Each row is a point on a tangle of strands that fork, close into loops and nearly touch. The rows are in no order.
In the rows, 128 means zero.
Two points are linked if the straight distance between their rows is under 129.
q_804: [195 175 115 130  71 106 101 185 139  93  80 168  86  89 115 122 137 108
 130 133 118 132 119 100 131 155]
q_736: [109 125 142  99  97  78 139 160 111 180 118 137 163  95 171 164  66  78
  96 117 113 153  99 149 153 155]
q_55: [120 127 126 113 124 114 124 125 178 199 113 126 124 141 125 144 139 118
  84 167 131 164 107 125 133 131]
q_363: [154 116 123 131  87 117 143 104 111  80  44 154  82 105 115 122 160  78
 127 123  98 130 133 124 107 119]
q_454: [ 83 172 112 113 129 149 119 127 129  89 159 149 104 117 119  94 139 119
  93 108 133 131 149 134 152 171]
q_208: [120 181 134 121  70 135 165 157  81  78 112 144  90 117 178 106 122  90
 108  82 125 139 127 135 131 167]
q_802: [188  94 115 109  97 134 102 111 118  89  90 167 146 158  93 127 179 162
 194 164 133 102 153 102  82  93]
q_508: [167 154 100 102 100 159  87 149 125  84 123 151 129 177 117 101 187 168
 176 135 159 109 135  87 103 134]
q_296: [190  94 145 157 100 109 123 136 164 159 161  84 120 140 165 192  87 141
 132 150 145 102 137 130 107 134]
q_769: [131 107 125 130 123 155 117 100 125  69  73 114  78 127 107  95 199 100
 102 115 147 110 131 132 124 126]
q_820: [162 195 149 104  73  83  91 180 147 124 133 195 102  88 109 115 146 116
 104 131 129 156 117  94 156 168]
q_823: [118 119  75 131 136 152 134 126 135 185 171 112 146 143 141 154  98 145
 140 140 163 118 146 157 131 140]
q_507: [210 118 112 120  72 131 174 145 132 127  71 119 111 102 164 165 107  81
 148 129  96 150 106 127 112 152]
q_968: [ 73 148  63 130  88 150 194 146 131 126 145 120 111 126 175 159  78 105
  93 103 115 136 148 163  95 158]
q_761: [120 137 141 134  79  98 122 138  84 163 113 153 174 193 160 176  98 134
 142 148 131 110 116 121  90 140]
q_707: [150 172 161 152 124 113  67 168  64  73  97 176  97 111 101 138 131 123
 119 128 159  88 120  67 137 125]
q_61: [ 56 112  68 110 130 113 186 110 164 172 162 141 120  94 101 153 113 128
  86 147 118 162 173 148 139 129]
q_313: [142 151 201 156 124 109 114 146 107  91 161 130  69 125 161  93 189  73
 125 118 132 137 149 156 155  97]
q_314: [153 159 140 146 115 129  82 159 137 108 156 145 142 155 123 104 138 177
 187 121 152 133 138 115 121 123]
q_849: [107 202 138 176 151 181  32 153  97 115 132 133  88 144 109 115 133 135
 104 112 154 118 145  82 162 160]
q_459: [ 46 159  89 109 193 116  88 154 117 183 124 141 178 114 150 145  58  97
 112  91 116 152 100 116 148 142]
q_382: [131 133 151 143 210 183 120 131 118 145 102  79 175 134 111 148 114 174
 131 102 102 102  61 104 114 111]
q_935: [174  59 137 105 126 125 176  85 111 108 120 107 160 122 136 134 126  86
 190 142  96 102 129 171 107 113]
q_257: [120 110  91 133  84 111 101 107 112 168  81 149 140 174 165 195 134 119
 117 153 128 113 145 153  93 143]
q_72: [181 109 134  78 126 131 138 147 139  53 130  95 122 145 117  66 178 108
 194 125 118 133 126 129 129 117]
q_250: [108 118 124 152 153 146 111 126 142 192 197  79 157 146 149 141  69 205
 132 104 171 108 162 132 136 113]
q_513: [150 117 168  81 124 118 134 108 145 131 125 129 196 154  99 113 132 173
 151 150 130 107 104 117 124 121]
q_461: [ 97 134 128 128 179 153 199  84 135 105 160 101 112 151 122  81 141 170
 130 115 125 146 150 145 133  92]
q_693: [ 95 129 138 148 136  82  94 117 149 151 159 152 118 121 101 139  90 173
 112 128 140 115 133 121 128 133]
q_939: [ 99  72  92 103 130 155 114 107  93 135  57 122 159 156 123 149 116  88
 110 123 122 100  86 145 106 156]
q_482: [177  71 149  88 161 144 166 108 162 101 126 102 160 125 115  84 175  98
 199 142  92 141 133 157 132 104]
q_487: [178 129 151 156 125  96 125 138 181  88 135 129  50 125 116 101 174 129
 149 132 131 160 170 118 132  94]
q_387: [ 98  49  81 122 157 137 149  86 133 186 164 108 170 118 110 157 118 131
 113 154 148  99 153 149 137 118]
q_766: [ 90 124  84 121 173 132  23 142 122 198  97 163 181 121 125 141  85  97
 117 107 125 140  92 128 156 160]
q_603: [134 170 135 153 146 180  76 142 124 148 150 103 142 166 147 123 136 169
 154 117 140 145 119 113 121 108]
q_25: [140 106 148 149 162 140  59 106 140 117 151 122  73 139 112  90 179 182
  84 117 177 113 153 119 164 107]
q_533: [ 61 118 118 130 165 118 205  70 107 166 145 130 140 139 116 161 101 158
 124 168 105 135 140 137 111  97]
q_222: [105 127 125 167 167 138  59  91 102 124 133 149 105 161 100 113 148 229
 121 100 170  95 165 101 138 108]
q_394: [181 130 121 143  79 132 112 147 183 172 155  93  95 159 156 154 135 156
 123 131 160 136 139 133 109 141]
q_58: [192 139 142 186 174 145  62 178 106  92 110 128 111 136  98 106 170 170
 179 146 143 107 134  55 127  72]
q_779: [105 118  95 149 198 190 151  98 147 145  87  88 157 155 102 139 109 166
 125 113 114 117  89 118  98 130]
q_796: [134 176 145 139 147 112 115 137 150 186 108 129 143 153 133 159  94 133
 141 132 120 171  77 109 132 130]
q_836: [123 135 144 146 143 117 128 107 110 143 102 161 118 105 116  94 168  91
 159 145  94 165 136 177 154  85]
q_118: [136  83 134 115  62  88 138 100 124 137  97 150 140 134 142 155 162 128
 129 171 122 116 140 161  97 129]
q_961: [ 90 109 105 106 140 101 209 112 159 131 201 103 115  87 114 118 126 115
  87 141 136 151 162 162 152  95]
q_435: [165  91 160 128 169 148 157 121 159  91 109  76 109 144 117 119 128 137
 155 133 124 117  78  99  94 112]
q_409: [103 123 135 169 160 120 118 118 116 148 148 151 140 125 112 150  61 176
 181 119 124 105 128 119 130 118]
q_164: [139 169 135 127 132 137  93 153 146  92 170 127  91 123 112  77 141 104
 125  97 131 127 117 114 165 150]
q_922: [ 78 102 148 108 147 110 121 125 159 160 170 106 138 137  93 126 112 176
  58 129 165 107 115 125 148 131]
q_515: [136 189 188 154 135 145  99 166 115  90 165  89  81 120 148  86 152  70
 107 102 148 130 114 126 186 150]
q_639: [ 52  72 118 123 107 122 202 127  73 141 165 126 155  99 151 158  88  96
 101 132 134 105 159 179 109 113]
q_572: [ 51  97 105 127 108  96 202 150 121 167 180 133 137  71 141 180  85  97
  71 139 107 126 174 164 125 134]
q_247: [ 99 102  95 103 123 123 192 134 102 134 150 126 161 105 132 174  22 115
 116 105 123  81 118 128 118 169]
q_664: [116 137 118 111 154 142 128 107  89 118  83 159 162 115 117 109 157  91
 172 121  97 147  98 154 139 120]
q_872: [176 111 140 107  87  87 172 143 182 136 131  97 112  92 146 111 134  81
 124 138 111 166 136 170 129 129]
q_959: [ 94 143 137 151 117  80 139 126 130 154 119 179 122  81 136 119 127  81
 104 145  97 171 128 156 173 125]
q_855: [ 64 108 112 119 137 139  87 117  94 121  79 134 136 142 119 132 150  96
  75 114 143 101 116 148 129 141]
q_319: [160 171 139 170 155 126  53 173  83  73 134 162 113 106  74 103 171 143
 162 138 173  97 130  62 147 115]
q_757: [ 96 120 155  86 122 112 134  93 172 119 144 157 167 134  74  87 151 175
 120 147 145 142 132 114 133 106]
q_254: [ 58 183 110 102 162 115 157 155 127 163 177 121 174 120 131 131  52 132
 100 115 122 141 117 120 148 130]
q_170: [120  54 116  87 144 115 196  94 144 152 170  80 140 112 102 147 145 115
  91 163 139 119 152 146 141  89]
q_473: [151 128 147 106  65  87 188 145 148  90 128 110  93  70 159  88 161  77
  81 125  91 157 153 161 117 144]
q_434: [184 151 177 113 100 112 101 167 105  61  93 127 106 150  98 118 127 136
 128 136 139  89 105  58  99 120]
q_469: [ 92 109  85 160 170 140 166  71 106 192 100 131 136 145 129 181 108 121
 129 157 105 144 115 137 110 117]
q_965: [186 140 177 135 111  76 110 159 144  78 132 143  60  98 128  79 184  82
 148 142 121 151 153 115 160 122]
q_592: [124 170 102 169 159 184  78 155 141 107 120 106  85 137 112 140 105 113
  84  80 153 114 115  93 126 164]
q_609: [161 179 102 129 116 130  95 149 122 131  65 158 102 102 109 157 111  88
 103 115 105 158  87  96 131 159]
q_179: [ 71 174 131 114 173 169 160 137 124 137 161  76 138 147 141  94 119  97
 103 110 153 143 105 164 147 118]
q_376: [150  68 115 114 100 119 126  64 103 119  96 162 159 152 117 127 181 156
 158 174 146 122 173 134  99  97]
q_947: [154  90 115 174  86 131  93 150 118 112 165 121  96 105 167 135 124  99
 166 115 135 118 164 182 129 120]
q_248: [113 103 136  76 156 152 152  77 169  74 149 107 113 137  89  80 170 160
 103 129 136 120 142 122 124 114]
q_945: [140 172 110 132  86 144 118 166 196 143 172 119  89 151 159 129 121 133
 117 125 145 158 154 146 139 163]
q_658: [162 119 143 153 156 117 109 116 192 123 153  95  53 137 119 108 153 164
 106 124 143 140 147 106 141 117]
q_690: [119 131  93 172 166 163 146  80 141 140  95 123  96 130 109 146 114 131
 124 111 121 145 103 124 131 117]
q_130: [166 120 107 117  95 110 161 154 186 176 152 112 125  89 165 165  97  89
 116 156 122 147 121 168 141 153]
q_5: [129 156 120 101  57  75 139 151 187 118 168 156 101 109 131 112 124 145
 126 130 129 140 164 141 125 154]
q_406: [145  62 111 146 184 143 126  50 143 187 162 104 197 139 115 152 139 173
 142 149 128  96 131 120 120 116]
q_737: [168 113 150 128  61  54 128 143 177  80 141 182 101  92 131 105 139 155
 147 139 109 129 158 114 111 149]
q_556: [172  99 151 123 177 166  91 138 116 109 117 112 174 148 117  96 225 182
 190 159 120 143 127  99 113  81]
q_824: [146 150 151  97 153 153 107 149 129  57 171  91 145 145 113  56 161 124
 163  94 148 113 108 121 152 142]
q_738: [121 101 106 173  99 128 153 123 128 147 155 117  97  93 175 124 153 104
 144 130 122 151 184 205 141 105]
q_770: [ 69 123 130 101 179 154 143 137 135 151 156  57 154 148 122 132  92 146
  62 104 161 106  90 133 127 125]
q_278: [ 85 197 132 156 172 186 118 148 105 164 138  88 147 154 156 117  96 122
 148  90 122 147 106 128 137 118]
q_137: [ 39 157  75 118 117 141 143 128 121 114 135 151 113 131 142 134  85 114
  76 105 125 139 150 134 116 169]
q_740: [142 107 172  98  90  63 138 119 142  93 110 186 141  99  81 111 110 142
 140 127 106 113 136 113 120 143]
q_388: [144  91  98 123 154 135  65 126 123 186 107 159 187 117 115 155 117 117
 170 131 133 117 111 137 132 150]
q_540: [144 241 147 130  85 140 113 166  87  71 119 157  71 124 153 113 155  93
 114 118 134 144 128  94 147 177]
q_599: [ 92  97 123 154 142 129 174  96 111 132 157 134 128  99 117 172  37 137
 146 100 119  80 148 140 122 127]
q_782: [140 209 102 151 119 165  98 162 137 119  78 126  82 145 114 153 111 127
 108 114 137 155  97  78 112 152]
q_291: [134 166 196 135  71 106 185 155 102  61 137 126  84  77 183  96 137  89
  92  99  92 127 132 140 137 158]
q_305: [173 145  93  93  76 123 158 134 106 101  52 161 112 101 150 125 148  68
 158 135  84 157 125 143 125 152]
q_496: [148  95 143 161  70 128 109 148 114 129 167 112 123 120 170 174  57 126
 157 106 148  78 144 149 113 150]
q_24: [199 136 132 127 189 156  80 177 127  83 112 109 121 169 135 109 216 179
 185 157 129 126 149  51 120  77]
q_284: [128 165 138 127  74  91 109 170 111 138 125 173 113  88 154 111 160  71
  91 127 106 164 137 143 161 172]
q_304: [140 116 176  90 102 113  91 154 111 104 107 144 172 161  92 122 132 173
 139 154 144  88  96  90 100 118]
q_816: [153  89 150 171 164 156 126 105 130 117 102  92 105 121 123 137 109 111
 142 115 122 112 104 135 124 109]
q_244: [124  62  86 124 174 157  87  87 113 176 129 155 216 125 103 125 150 148
 180 145 123 102 124 143 145 115]
q_428: [ 83 138 144 103 120 119 152 115  61 147 104 148 185 170 171 141 104 122
 162 147 104 130 121 146  90 122]
q_739: [102 148 120  99 121 138  73 134 100 137  96 161 163 135 119  87 165 101
 120 122 133 140 112 131 154 130]
q_329: [136 112 137 152  82 100 176 144 101 182 133 121 119  97 194 177  85  82
 114 128 105 147 127 171 134 144]
q_776: [161 115 175 124 181 133 132  87 145 120 111 113 156 139 115  97 199 167
 156 148 102 151 115  96 126  66]
q_826: [134 144 139 121 113 102 114 152 129 161  97 114 143 122 152 176  42 119
 110 104 120 122  86 107 126 156]
q_805: [153 103 148  97 113 120 198  91 109 128 106 116 153 139 129 156  95  99
 135 129 101 109 103 132 103 125]
q_367: [141 106 132 153 181 182  97 100 106 119 119 126 140 173 124 121 184 245
 116 120 149 117 154  92 114  90]
q_708: [103 121  65 125  81 133 164 131 129 169 166 136 151 143 179 164  85 128
 134 143 134 139 161 166 112 158]
q_777: [150 130 137 102 112  98 173 117 137 104 110 154 154 102 111 134  76 118
 161 120  82 130 101 127 137 136]
q_90: [144 100 169 121 180 121 181  81 167 134 124 101 165 136 101 124 126 163
 145 151 102 131  93 120 108  93]
q_938: [ 76 113 103 128 138 169 127  85 115 105  80 103 110 166 113 115 163 129
  56 124 162 115 111 126 108 134]
q_541: [ 63 135 136 149 172 123 161  99  99 161 155 124 146 156 122 125 139 176
 120 133 139 152 129 136 134  88]

A fork is a point with three links, a tip a point with one. Leave the first point through the second and follow the links. Name the first fork or tip that comes.
q_296, q_394 | q_164
q_603, q_314 | q_428
q_164, q_515 | q_367
q_291, q_473 | q_55
q_849, q_592 | q_855

A tip is a point with one link. Name the tips that can be reached along the links from each point below, in the order of the rows.
q_406 | q_250, q_639, q_254, q_738, q_367
q_816 | q_382
q_363 | q_507, q_849, q_939
q_409 | q_247, q_428
q_872 | q_55, q_540

Name the points in between on the shortest way along the links from the first point to the second, in order.
q_482, q_387 | q_72 q_824 q_164 q_454 q_137 q_968 q_708 q_823
q_72, q_496 | q_482 q_935 q_805 q_777 q_740 q_737 q_5 q_945 q_394 q_296
q_278, q_761 | q_603 q_314 q_508 q_802 q_376 q_118 q_257
q_541, q_319 | q_461 q_248 q_757 q_513 q_304 q_434 q_707
